Each row is a point on a landscape with many valleys, with its height.
From any point a ball takes the steepest step (drop divided by distance) to one of its 2 nearest points. It stops when none of these is lower. Distance is the straight distance between rows; heights are no part of it.
mesaf height 638: [-53  24 -27  28  11 -35  -9  -3  11  -8 -45 -39  -7 -16  23 -16  -9  39
 -11  10 -26 -21 -42 -17 -20 -30  16   1 -18 -39  17  -3  -7  22 -32   3
  -9  15 -14 -16  -1 -13  -2 -12  13 -13]
Geb height 350: [ 18   7  36  14 -33  17   4  47  20 -18  40  11  -4  35 -13  22   2 -10
  30 -18 -33  19  -3  -2  14   2 -15  31 -25  38   8   8  27  17   7 -19
 -21  -9 -15   4 -20  23 -18  -5 -26   6]
sizu height 493: [-27 -17 -36  10 -25 -31  -5  33  36 -11   6 -44 -29  13  36 -10 -13  41
 -15  14  -3 -30 -29   1 -18 -13   4 -11 -25  -7 -15  -4   8  -6  -1 -38
  -5   0   4  13   2 -25   6 -17  14  -6]
Zaf height 586: [  7  13  -9  13 -13   4   2  16  17 -16  10  -5  27  30  35  27  12  13
 -11 -29   0  31  34  13 -17  -8 -18   7 -19  14 -18  16  50   6   3  34
  29  29 -21  54 -17  19  26 -44  -9 -23]
mon height 283: [ -3 -48  -7 -11 -56   8  21  33  15 -29  41  -7 -17  40  29  19  -2  -8
 -19   7  -7  15  36  32  13  13 -13   1   7  20 -14  19  28 -44  40 -10
  15 -20  -9  22  -8  -4  18 -38  -7  -9]
fut height 784: [-51  -1 -19   7   5  -3 -18 -13 -29  14 -21  -3  17 -34 -18  10  24  -4
 -19  29 -52   9  36 -12   8   7  -9 -23  -9 -22  49   9 -31  38 -16 -18
  16  23  -1  -7  14   1   5   8 -21  21]
roke height 752: [-13   8  -1 -30  14 -17  19  -5  18 -31   2   6  12  14   4 -13  22  12
   3 -46  -6   6 -21  32  -6  -6  -9   9 -18  30 -21  10  53  50 -24  16
   3  33  12  15 -38 -14  -1 -11  12 -13]
Mimuv height 401: [ -4   9 -33 -39 -52   4  46 -26  -6  10 -31 -44 -51   5  30 -38  15 -10
 -43   0 -14 -59 -36 -30 -12  23 -18 -19   9  17 -17  43  -7  63 -16 -43
 -23  -9  34 -11 -23 -26 -15 -22  23  -8]
bivu height 400: [-26   7  -6  33   2 -23 -49  17  20   0  -4 -23  -8  -1  -8  10 -22  32
  18  33 -12 -12 -15  -9  -2 -28  13   6  -5 -43  21 -26 -40 -11 -10 -46
 -12 -20 -14  -5  21   5  -3  12  -2   3]
gov height 737: [ -4   5 -15   2  20 -14  20 -17   2   1   4   9  10 -16  -4  -9   7   1
  -3 -22 -14  28   4  21   2   3   5   1 -11  30 -11  -9  25  53 -26  32
  14  29  22   2 -18  -1   8 -11  11  -5]
des height 468: [ 29  -7  11 -45  16  34  15   7 -28 -15 -40  27  16  12 -10  -4  34 -23
  26 -54  33   3   4  12 -25  39 -36  18   0   2  -8  30  21 -18  10  22
   8  21  -9   4   2  12 -10  17 -29 -25]
vodat height 597: [ -1  24   3  22  33 -25  10 -21   9  33  -8   0  -5 -25 -33 -13  -6  -7
  -4  17  -1  -6 -53  -7  -8 -26  32   3   6 -11   1 -25 -15  38 -34   1
 -15  -2  14 -29  -5 -18  -5  19  26   8]
gep height 445: [  9   3  -4 -11  62  10   9 -33 -27  17 -25  22  45 -41 -22 -13   2 -24
  -3 -22  25  -7   4  11 -16  26  11 -14  -2 -11 -15 -17   3  19 -17  53
  32  39   7  -7  12  12  28  14  17 -16]
doz height 521: [ 45  -7  13 -37  32  47  39   0 -36  23 -21  49  18 -12 -29  -7   6 -52
  28 -30  18   2   3  10   8  41   5   9  11  43  -5  17  25 -15  24  41
   2  15   9 -11  12  13 -12  11  -2 -13]
Rurep height 440: [ 34  27   3  22  10  -2 -42  29   8  -7   5 -32  15  33  18  14  12  18
  51 -29  -8  -1   1 -22 -37 -25 -33  27 -36 -12   5  -9  18  -4  -1 -11
 -20  12  -2  44 -14  49  -1  -3 -18 -28]
vid height 425: [ 21  17 -21  13  49  -4 -16   2  15  -4 -29  -5  28   8  15  -8   0  14
  21 -44  29  -1 -15  -4 -48  -7  -9  10 -29 -20 -32 -13  38   9 -15  27
   8  38   0  11  -6  24  12   4  -1 -28]
kes height 516: [ 38  11  -1  19  40   4 -38  -6  -4  -7 -28  16  34  -5   8  -9 -22  21
  46 -24  53 -42 -29 -20 -19 -16   7  16   5 -49 -23 -18  22 -51   3   4
   1   0 -27   8  17  25  -2  29   0  -9]
kunas height 359: [-17   5 -26 -23 -30 -18  30 -14   8   2 -21 -37 -39  12  18 -34  19  -1
 -25  -4  -8 -28 -30  -4 -16  14  -4 -15  10  -2 -13  31   7  29 -13 -15
 -22   9  21  -2 -23 -37   1 -10  23   5]
patos height 392: [ 13  -7  10 -20  11  -3 -29  19   1 -41 -25  -4  11  28   8 -20  19   0
  48 -49  14  -8 -27  -1 -32  -7 -37  34 -24 -18   6   6  20   1  -7 -30
 -11   3 -13  17 -15  16 -19  16 -24 -21]
Zuv height 435: [ -4 -19 -21 -37 -39   1  32   0  15  12  -7 -45 -42  -3  42 -23 -15   2
 -31   3 -32 -49 -34 -33 -21  16   1 -15 -24  11 -24  23 -30  61 -14 -54
 -22   3  20  -1   2 -16  -8 -20  20   1]
noti height 351: [ -7  13   9  10  -4 -22 -40  31  27 -36   3 -26   0  25  15 -13   5  19
  43 -33 -13   2 -25  -4 -12 -26 -23  21 -30 -15   7  -5  19   4 -21 -35
  -4  -7  -5  21 -18  -5 -25   8 -10 -12]
Neb height 525: [  0 -20  18  -3  45  14  17 -26 -18  27  -6  13   5 -41  -2 -11 -12 -43
 -27  44  24  -5 -35 -14 -10  -8  37  -2  15 -20 -11 -18 -39 -20  13  12
  -5 -22 -17 -29  28 -17   4  28  26   0]
deku height 436: [-40  19  10  36  -4 -26 -29  -5   2  12 -38 -38  -6 -20   1   3 -25  14
  21  26 -33 -21 -27 -25   2 -40   4   5 -12 -60  33  -7 -53  20 -27 -54
 -18 -25 -14 -13   9  -9 -16   2   4  18]
Sus height 325: [ -1 -27  -1 -21 -11  12 -21  22  -7  17  -7 -10 -12   0  -3   3 -13 -25
  12   9   1  -5 -10  -1 -12  21   3  10  -5 -23  11 -12 -31 -40  28 -43
 -12 -24  -9  -8  46   7 -12   9 -16   6]
Sodo height 497: [ 10  -5  19  14  42  -4   1  -9  15  34  14   8   1 -27  -6  -2 -23 -20
  -4  57  13 -14 -54 -29  -1 -24  53   9   3 -13  -6 -26 -34  14   8  -2
 -28 -32 -14 -29  24  -2  -2  21  30   7]
fup height 464: [  4 -16  13  32  53   5  -1 -11  -5  58   5  -1  -1 -35 -15   8 -21 -32
 -19  69  -5   0 -23 -31  -8 -20  44   1 -20 -37  12 -24 -63  37   0 -14
 -16 -10 -20 -33  28  19  14   2  14   6]
misag height 461: [ 29 -35 -12 -16  27  15  33   3   2  11  25   8  -3   0  23 -11  -9 -14
 -31  -9  12   9  15  21  -8  25  11 -11 -10  21 -22 -10  25 -30  34  27
  -1   8  27  -1  20  -4  13 -17  21 -16]
fum height 743: [-34 -33  -6 -27 -23  -2  20   8  -4  11  13 -29  -8  13  25  -6   5  -7
 -28  -2 -52   4  19 -14 -16  43 -18  -7 -42  13  10  32 -13  44   5 -17
  -7  20  11  10   6  14  10 -21 -10  -5]
merup height 691: [  0 -30  -1 -15 -16   4  31   0  16  30  28 -13 -32   4  -8 -18  -7 -22
 -24  18 -19  -6  -2  -8  -6  15  12 -18   1  17   1   6 -32  22   8 -30
 -22 -20  40  -7   7 -21  -1 -16   9  19]
dem height 814: [ -9   4  22  -1   9  -1   5 -39 -37  37  18  19  -1 -45 -47  -6   9 -24
  -6  48 -13   6  23 -10  45  -5  20 -17  35  -7  28  -7 -51  18 -15 -10
   9 -17  10 -22  -7 -16  -9  22   3  41]
lipen height 396: [-23   8 -17  -7  36 -13 -12 -27 -22  -3 -28  -1  26 -33   1 -14   7   6
 -12 -13  14   3  13   0 -20  13 -16 -18   1 -24   2 -15  -2   4 -19  37
  26  38   0  -3   9   8  22  14  -4 -10]
Dibab height 266: [ 28 -17  19 -29  13  30  -2  16 -29  26 -15  12  -2  -2 -25   3   5 -46
  25  -1   9 -12  -5 -11  -2  25  15  17  -4  -4  20  15 -34 -26  28 -40
 -20 -15  -7 -19  46  10 -18  18 -35  11]
Vukag height 758: [-20 -34   1 -28  -6  15  13  33  -7  10  -5 -32  -2  16  29  -3  -6 -14
  -7 -12 -55 -18 -11 -32 -32  23 -24   9 -61   6  16  15 -19  54  10 -52
  -7   6   4  10   6  29   5  -8 -27 -20]
Zagu height 514: [ 46   1   0   2 -34   9   9  25   4 -32  28  31   7  30  16  20  -4  16
  23  -7  29  20  21  26  28  -7 -11   6  15  34 -16  19  59 -70  32  17
   0   1  -7  19   1   5  -6 -11  -2   4]
Vege height 187: [ -4 -21   9 -21 -67  19   6  31  11 -40  29  -3 -11  50  23  32   3   2
   8 -17   3  27  29  12  14  18 -30  24  -8  18   1  29  15 -31  33 -23
   8 -24 -36  24  -2   0  -1 -31 -33 -14]
Kos height 452: [ -8  34  27  15 -13   2  -4 -16  -3 -16  11  36  19  -7 -36  25 -20  16
   7 -23  -1  19  47   0  52 -14 -13   2  15  16   3   5  20   8 -30  29
  31   7 -26  13 -38  32  15  -3 -18  15]
muvi height 385: [ 18  33  14  25  20  21 -13 -19 -15   8   6  22  30 -15 -35  23  -5  15
  34 -16  -5  11  50  -7  20 -11 -18  19   3   3   8 -11  10  31 -27  26
  16  20 -17  15 -27  61  23  10 -17   6]
gevu height 297: [  0  17  22  25 -13  -2 -27  49  27 -13  30 -11  10  22  -2  16  14  17
  28  -9 -17  22   8   4  -9 -13 -12  19 -19   7  11  -9  12  18  -4 -23
 -13   7  -5  20 -20  20 -13   0 -29   1]
Datot height 526: [ 41 -28   3 -40   5  44  37   9 -29   8   0  35  -1   7  -4 -15   2 -32
  11 -16   9  -3   5  13  11  29   4   1  15  37  -5  10  32 -58  52  27
  -7 -10  15 -14  13  -7 -23   7  -2  -4]
ganen height 275: [  7 -25   0  12 -29  -1  30   1  16 -15  44   3 -27  22  11  -8 -13   7
 -38  21  -7  22  38  34  35 -11   7 -16  20  38 -18 -13   2 -39  26  20
  13 -40  31   0  -8 -38   9 -15  32   4]
vus height 397: [ 22  31  -3  30   8 -14 -59  32  22 -20  -5 -24  19  16  17   1  -6  36
  43 -24  13 -17 -12 -12 -21 -26 -10  18 -12 -31  -9 -18  14 -25  -9 -20
  -3  -7 -21  20  -8  28  -4  12 -11 -15]
rom height 213: [ 15 -31  -8  -9 -36  -5  23  12  20 -28  34  11 -17  28  16  -7   1  14
 -20  -2  19   8   1  28  19  -4  -6 -15  19  38 -15  -6  40 -60  30   5
  -1 -29  21  -3 -16 -46 -11 -13   8   9]
rosu height 502: [-14  14  21  25  -9  -3  -2 -21  -3 -11  27  38  -2 -32 -38  19 -12  10
  -8  15 -21  23  49   0  59 -20   7   0  20  22  16 -11  -5  27 -30  16
  25  -7  -6 -18 -27   7   4   6   2  30]
tir height 479: [ 34   0  27  -5 -40  11  -1  30   1 -42  24  38   1  32  -6   8   7  10
  39 -24  18  12  -5   9  34  -4 -16  19  14  37   8  13  43 -49  28  -3
 -17 -20 -10   6  -8   3 -38  14 -27  11]
bok height 317: [-19  15 -19 -25 -40 -20  13 -14  14 -15 -23 -23 -44  13  17 -33  21   2
 -21  -1  -2 -23 -34  15  -4  -1   8 -12  36 -16  -8   9  -6 -22  -9 -24
 -22 -15  24 -22 -17 -59 -25  -4  15  14]
nup height 369: [ 22   5  20  -1  18   0 -31  -1   8   8  14  13  16 -11 -31  -6 -11  -1
  31  15  16  -9 -38  -7  10  -9  27  17  15  -2  -1  -6   1 -22  12 -16
 -24 -20   7 -15  18   7 -22  31 -10  22]
tilo height 550: [ 20  13  -8  -2 -21   3  -4  12  16 -25  18  21  15  32  28  19  13  17
   8 -32  23  25  30  18   1  -1 -16  10  -2  27 -28   4  48 -32  10  19
  11  16  -9  27 -23   5  14 -14  -7  -8]
pofel height 457: [ 38  -6 -24  24  25  -1 -10  28  27 -11 -13  -7  15  14  32  -8 -12  13
  15 -44  30 -19 -41  -6 -53  -8   1  16 -41 -21 -40 -11  46 -22   6  -2
  -3  18  -7  21   8  22   2  -6   6 -28]
Rusen height 377: [ 16  26  -8  11  55  14 -24 -17 -13  11 -50  -9  39  -9   8  -1  -4  13
  22 -36  33 -24  -1 -21 -41  -2 -21   3  -2 -40 -15 -13   1   3 -21  41
  18  29 -21  23   4  45  32  15   3 -20]
Tofug height 348: [-30   2 -15 -20  24 -15   5 -23 -18 -12 -32   9  16 -19  -6 -28  28  -2
 -13 -24  17  -1 -14  23  -8  11 -20   1   7  -4  -4   9  13  13 -27  27
  12  31  20  -8  -4 -26   1   5   7 -11]
Ludi height 305: [ 29  34   1  12  43  15 -27 -17 -26  28 -18  -2  39 -13 -26  12  -4  10
  35  -8  11 -12  27 -27 -11 -15 -22   5   5 -37   4 -10   0  16 -12  21
  13  29  -8  25  -8  64  25   6 -18  -8]
zis height 631: [  3  14  -6  -6  24  -9   4 -52 -13  21  -7  12 -13 -25 -11  -1 -13   7
 -30  47  35 -11 -31  -1  19 -18  36 -17  53 -16   5 -21 -25 -12  -4  12
 -19 -25  11 -32  -5 -49  -1  21  40   8]
debun height 422: [-14 -11   9  29  31  -2 -23   6   2  41 -18 -16  12 -17  -3   5 -24 -17
   8  43  -9 -22 -19 -29 -12 -13  23  21 -20 -48  12 -30 -54   0   8 -27
 -14  -6 -30 -16  48  27   6  10  -8   6]
zomun height 496: [  4 -25  16 -19 -13  27  24   6 -23   5   3  28 -12   0 -28 -11  13 -38
  -5 -16 -11   9  16   5  17  25   4  -6  10  22  15  23 -14   0  12  -3
   2 -18  18 -21  12  -7 -25   0 -23  12]
levos height 721: [ -5   7 -10  22  21 -13   0  -4  20   8  25  15  -2  -2   3   5 -14  18
 -19   5   1  30  22   8   6  -4  28  -8  -2  27  -5 -18  10  18  -6  22
  15   6  17  -3 -14  -1  17 -12  13 -10]
futu height 444: [ 19  21  18 -11  -6  -8 -34  16  14 -41  17  23   5   6 -23  -4   4  29
  45  -9  26   4 -18  15  26  -8  -7   9  22  14  -6  -4  35 -35   2 -20
 -15  -5   1   1 -10  -7 -29  30 -16  11]
Feti height 415: [  0 -21 -10  -9  -6  20  18  -2   4 -13  15  14  -2   2  34   3  -7  -4
 -31 -17  12  19  47  35   5  22   1 -26  11  25 -22   0  23 -51  33  47
  32   9  10  12  -4 -11  26 -18  22 -20]
tuda height 663: [ -6  16 -20  13 -40 -23   0  -1  38  17  19 -30 -55  16   7 -13 -10  25
 -22  56  -4 -25 -20  17  11 -16  25 -28  33  -2 -13 -12 -19   2  -4 -37
 -33 -25  18 -19   2 -37  -9 -10  31   6]
nasoz height 800: [-20   7  -1  21  10   0 -18 -14  -9  34  -1  18   7 -29 -35   8   3  -8
  -3  37 -27   8  27 -11  20  -3  16  -4   0 -18  37 -15 -41  29 -17 -14
   4  -4   4 -22   4  16   5  12 -14  29]
tetep height 515: [ -7  17  -4   2  -4   1 -38   0 -17 -13 -21 -14  25  16  10  23  21  15
  15 -12  -3  18  41 -19 -13   3 -28   0 -18 -27  16  13   0  -2  -1  13
   8  19 -22  37   0  30  20   0 -28  -6]
Tob height 336: [-27 -19  -5  22 -38 -12  27 -14  18  -8  42  -4 -33  11  22   4  -9   5
 -50   9 -28  26  43  12  26 -10  18 -25  10  43 -14   8  -2  21   2  24
  21 -22  23   4 -20 -28   4 -33  27   4]
raz height 535: [ 32  47  35  53 -25  18 -16  27   2   4  28  -7  12  19 -10  47   7  12
  38  -3 -32  18  29 -11  15 -38 -28  17 -14  13  11  -3  16  25 -19  16
   9  25 -30  35 -30  63  20 -21 -25  -6]
kek height 608: [  0   5  13 -29  33  -8  -4 -59 -25  15   1  28  24 -39 -23  -5 -17   7
  -6  21  47 -15 -18  -2  14  -9  31 -12  57  -8 -12 -28 -14 -45   2  14
 -10 -20  -6 -27  -5 -17   5  40  25   8]
fisu height 466: [-24 -22 -36 -22 -49 -23  13  17  24  -5  -5 -52 -45  12  52 -14 -30  26
 -31  17 -27 -43 -23 -17 -13  -1  -9 -13 -25  -4 -19  11 -18  19   2 -65
  -8  -7  18  10   9 -22  14 -27  18  -3]
Lusof height 270: [  4 -17  -2 -35 -34  -1  19  -9   7 -32   8  -6 -33  26   3 -25  21   4
 -10   0  13  -5 -16  26  14   3 -11  -6  36  22  -6   8  10 -43  11 -22
 -22 -20  25  -9  -7 -54 -25   2  -5  21]
Piv height 704: [-31   5 -21  29   2 -24 -15   3  20   4  18  12 -17  -1   3  16 -24  51
 -32  45  -8  18  20  13  18 -20  30 -20   9   5  19 -13 -14  14  -9  12
  11  -8   8  -4 -20 -20  16 -10  12 -15]
loz height 579: [ 26   2   8 -38  34  15  -7 -28 -25  16   0  33  38 -29 -26  -9 -15 -14
  14  17  44 -14 -12   1  16   4  15  -8  33   0 -19  -8   9 -70  29  17
  -4 -21 -14 -11  19   5  -5  33   5   7]
Gosav height 725: [-34 -23 -18 -13 -12   0  40 -16  -1  10   2 -25 -20 -12  24 -11   6  -3
 -49  -1 -37   7  21  -7 -10  31  -1 -19 -14  21   2  13  -8  47  -3  10
  12  20  21  -2   0 -29  13 -18  10  -1]
buk height 352: [ -4  -5  -3  10 -27 -20 -46  31  24 -13  21 -14 -13  17   4  14   0  26
  33  14  -9   5  10   8   0 -19  -3  11  -4 -15  10 -14 -15 -21   7 -42
 -14  -9  -9  15  -1   3  -8   4 -20   1]
batu height 375: [  8 -26  -2  12   9  12 -14  33  11  28  -9 -37  -6   1   4  17 -24 -28
  20  29  20 -21  -9  -1 -18   3  13  11 -24 -47  -2 -24 -48 -31  25 -33
  -9 -19 -22  -3  72  28   3  -2  -3  -3]
zenot height 465: [  3 -21  42 -19 -23  33  49   1 -30 -16   5  49 -14   1 -51  -6   3 -33
   2 -25 -17  23  21   3  56  10   3   4  24  45   7  21  -9  10   0  16
   7 -29  15 -34  -7  -2 -33   9  -9  32]
tukug height 684: [-31   4 -30  37  24 -29 -16 -11   3  27  -6   8  -6 -16   7  26 -17  56
 -44  47 -19  17  15 -17 -10 -22  34 -22 -11  -2  39 -20 -27  49 -18  16
   3  10  -8  -8 -10   0  30 -18   9 -13]
Bagut height 676: [ -4   1  -7  23 -30 -15  16  -2  34  19  38 -20 -40   9   1  -3 -10  12
 -25  45 -28   0   3  -4  12  -4  26 -17   8  29  -3   6 -25  23  -4 -22
 -17 -13  31  -9 -11 -26  -6 -23  28  15]
Lukud height 577: [ -6  26  33  65 -37   9 -33  36  14  -4  45   4   4  12 -17  45  -4  13
  27  17 -41  21  44  -7  29 -24  -9  17 -15  11  23 -12  -5  21 -13  -8
   5   4 -28  18 -18  44  14 -11 -33  15]
lapan height 489: [ 52  46  26  38  -8  23  -6  23 -11  -6  10 -14  24  29   3  34  13  11
  57 -25 -11  17   6 -18 -23 -31 -35  23 -23   5   8  -3  22   6 -12   5
  -2  38  -3  60 -37  60  12 -16 -21 -19]
sadov height 494: [ 34 -29   3 -24  37  19  20  -6 -14  13   7  21   5  -7   1 -13  -2 -38
 -19   4  26  -6 -29   6 -13  24  20  -6   4  19 -21 -12  26 -56  43  20
 -14  -5  11 -18  31  -9  -8  11  23   2]
mok height 342: [ -8  35   1   1  -1 -23  33 -27   6  -4   6  16 -14  -4 -33 -17  17   1
   0  -1 -14  12  -5  19  30  -4   7  -2  36  19  -2   6  10  50 -40  26
  -1  14  33 -14 -37 -33 -16   4  22  19]
mani height 706: [ -4  -7 -24   1  -7  -3  46 -18   6  45  14 -29 -37 -12  12 -19  -7 -14
 -46  24 -33 -12   2 -23 -16  11  15 -37  -1  22 -11  15 -29  62   0  -5
 -17   5  38   6   1 -19   3 -22  31   1]
dif height 429: [ 22  -3   5 -22  17  18 -17  20 -23 -17 -43  -1  21  12  -2 -13  20 -27
  32 -52  25 -14  -9 -13 -45  24 -44  18 -20 -19  12  16   6   9   0  -4
   7  10 -10   4  10  23  -7  17 -22 -23]
forov height 767: [-52 -10 -19   2   6 -11 -10 -22 -23   0 -31 -21   8 -31  13   9  11   1
 -38  24 -26   5  35   5   7  26 -12 -36 -15 -27  40   8 -29   0  -8  14
  22  30  -8  -9  30  -9  24   1   0   4]
Fatu height 554: [  8  -3  13  -9  52   2  25 -43 -29  38 -17  12  19 -36 -25 -16   4 -56
 -13  20  30 -15 -42 -14  -6   6  22   0  29  -7  -8 -20 -20  22 -13  26
   5  -2   9 -34  17 -21  11  32  42   9]
sav height 326: [ 29  -6  31 -19   7   8  -8  16 -12  19   3  20   0  -4 -53 -12   6 -32
  45  12  -5 -12 -27 -18  27  10  15  13   1  14  10   7 -17  -5  13 -35
 -29 -32  16 -21  17  11 -37  29 -29  33]
Lofaf height 487: [ 38  -9 -15  22   8  -7 -34  23  25 -22  -9   2  14  10  16  -2 -17  12
  22 -19  40 -25 -44   3 -20 -15   9  21 -14 -34 -31 -18  33 -58  25  -6
 -12 -10 -16  -4  23  11 -16   6   3  -8]
Puv height 412: [-30 -22 -20 -13 -21   0 -22   6 -14  -7  -4 -11  -1   3  21   6   4  -1
 -27   4   3  14  41  27  -2  38 -14 -17  -3 -12  10   4 -31 -43  26   3
  20  16  -3  -1  30  -1  10  -2 -12   2]
ruta height 548: [ 33   9  14  -8  42   4 -17 -21   1   9 -12  26  33 -21 -18   7 -34  22
  24  14  62 -27 -29 -17   1  -7  20   0  21 -21 -19 -22   7 -54  21  14
 -11  -8 -34  -8  10  24   1  23  14 -10]
beto height 507: [ -4  -4  10 -41   5  18  -6  -7 -37 -17 -21  33  15  -7 -21 -10  23 -11
   8 -37  21   3  17  15  11  29 -33   2  28   2   4  19   1 -30   5  16
  17   5   5   1   4 -10 -15  24 -26   4]
maku height 387: [-16 -12  19   1 -38  -1  35   2   6 -32  24  16 -21  11  -1   9  -5  -8
 -32 -14 -17  43  31  23  27  -6  -1 -11   4  48 -10  12  19   2 -14  24
  21 -21   2  -2 -27 -20  -2 -24  13  27]
gol height 530: [  3 -13  12 -26   0  10   5 -25 -42   7   5  23   8 -26 -26  -8  17 -22
   2   2  10   9  23  20  25  27   3  -2  32   1  15   9 -23 -35   5  12
  15 -14  16 -13   8   0 -11  30 -12  17]
lutil height 488: [ 41   8   2 -18  62  28  20 -11 -21  32 -21  30  47 -28 -30 -14   2 -43
  17 -25  21  -4  -7   3 -10  24  13  10   6  23 -18  -2  23   7  10  45
  -3  27  11   0  10  31   5   2  11 -11]
Tulim height 775: [  8 -14  -1   2  -2  17  -2  35  -3  22  10 -22  -7  20  12  17  -1 -30
  27  -8 -33   2  15 -16 -29  21 -15  20 -40   0  14   2 -12  17  21 -36
 -13   2  -7  12  12  35   4 -13 -35 -16]
Roku height 354: [-10 -25 -28  -7 -25   2  -9  22  15 -18  23 -10  -4  14  32  13  -1  10
 -19  11  22  22  39  29   2  13 -11 -12   7  -1 -13   5   7 -56  37  11
  16 -15   1  10  10 -13  23 -14  -4  -9]
pul height 287: [  6  10  43   6 -60  21   4  37  22 -46  28  12   3  52  15  36   7  -1
  25 -26  -2  18  11   8  13  -2 -29  29  -9  31   1  26  38  -2   6 -19
   7 -15 -48  30 -15   9 -22 -25 -30  -7]
daru height 561: [  3  28   4  16  -9   3 -18   6  -1 -14 -13 -34  35  36  27  32  23  23
   4 -25  -7  22  37  -5 -14 -17 -30   0 -29 -15  13  17  27  18  -3  40
  24  32 -27  73 -19  34  30 -20 -25 -23]
solab height 547: [-11  33  27  43 -26   1 -36   3   1 -11  43  29  -2 -12 -31  37 -24  30
  12  21 -15  23  49  -7  53 -17   4   4  17  12  23  -7 -15  -3 -10  -8
  11 -19 -27  -4 -21  28  20  -1 -23  21]
kego height 522: [-15  -2 -28  16 -10 -29 -31  19  32 -24   1 -21  -5  13  39   0   6  33
  -9  -3  13  -7 -10   7 -24 -11  -6   0 -20 -29 -14  -5  14 -28   1 -12
   3  -4 -18  21   9 -10   7 -10  -5  -9]
rer height 463: [-43  -7 -11 -10 -27   1 -36  17 -18 -19 -23 -27  18   3  29  27  16  -6
   1   1 -10   8  50   6 -11  31 -34 -25 -22 -28  26  22 -23 -15  15  -3
  22  19 -28  23  31  20  16   1 -23  -5]
dilel height 766: [ -8 -11  10 -48  -9  -4  18   1   4 -40   3  18  -3  27 -12 -29  33   6
  19 -45   5   7 -23  26   4  -6 -25  21  -4  24 -15  19  36  33 -11  -3
   0   0  10  -7 -29 -22 -31   6 -15 -11]
ves height 648: [-16  14 -12   7 -16 -17 -10 -24   5  14  -7  -8 -29  -5  -2   1  -1  10
 -23  40  11  -8 -24   8   3 -16  30 -18  38 -23   7 -15 -31 -10 -10 -18
 -12 -18  10 -24   0 -40  -9   1  23  14]
fotov height 428: [-17 -20  35 -16 -32  20  59 -15 -12 -23   3  25 -26   6 -27  -9  11 -31
 -24 -26 -21  31  25  15  27   9  -8   1   4  40   6  21   3  38 -10  18
  21 -18   9 -16 -23  -9 -19 -18   3  32]
nivud height 298: [-16  25 -21 -22   7 -30  26 -44  -8  -8 -31  -3 -13  -8 -17 -31  20  -3
 -14 -15   9  -4 -25  26  10  -3   1 -10  37   6  -5   2  22  30 -39  26
   1  16  33 -12 -23 -48  -7  -1  38   2]
Tof height 661: [-43  24 -32  42  31 -27   1 -14   7  22 -30 -25 -15 -20   9  13 -14  35
 -40  40 -31 -14 -27 -28 -15 -28  33 -16 -14 -31  33 -16 -21  63 -16  13
  -3  14  -4 -24  -1 -18  13 -18  27 -22]
Vuna height 408: [ 13  -4   0 -20   4  -6 -23  -7  -5 -20 -13  17   0 -11  -7 -16   7  -1
  20 -15  26  -8 -29  10  -3   6  -6  10  16 -14  -6   5  15 -41  -6 -14
  -7 -18   0  -7   9 -17 -30  26  -7   8]
vesik height 578: [  4   2  11  18  34 -13  41 -35   0  45 -20 -13   1 -36 -13 -18   3 -50
  -6  28  26 -24 -68 -30 -22 -21  32   0  13 -18 -18  -1 -31  36 -14   3
 -10  -5   4 -34  12 -28  -7  11  35  12]
Kiso height 745: [-43 -15 -22   3   2  -8  13 -16  -7   0  -3 -13  -7 -12  35   2  12   2
 -62   9 -27  21  46  12   3  27  -3 -36 -10   9  12  14 -14   8  -1  46
  33  35   9   2   9 -19  27 -11  12 -10]
Til height 618: [-28   5 -15  15  19 -23  10 -21   3  17 -38 -11   2 -29   9 -16 -10   0
 -19   9   2 -17 -40 -11 -19  -4   7   6  -4 -34  -4  -5 -13  27 -27  12
   6   6  -7 -17   7 -25   1   6  12  -4]

For each start below, name the point where the ball stops.
dem -> rom
tuda -> Ludi
Tof -> Dibab
Zaf -> Dibab
sizu -> rom

Call two points neighbours if one is among the 2 nearest of the other. Go from one point of each pair to the other, from neighbour to neighbour, staying as low as possible. Name the highest point that can't be avoided.
rom / gevu -> kego
Vege / Ludi -> Lukud
gevu / nivud -> Datot
Vege / gevu -> Geb
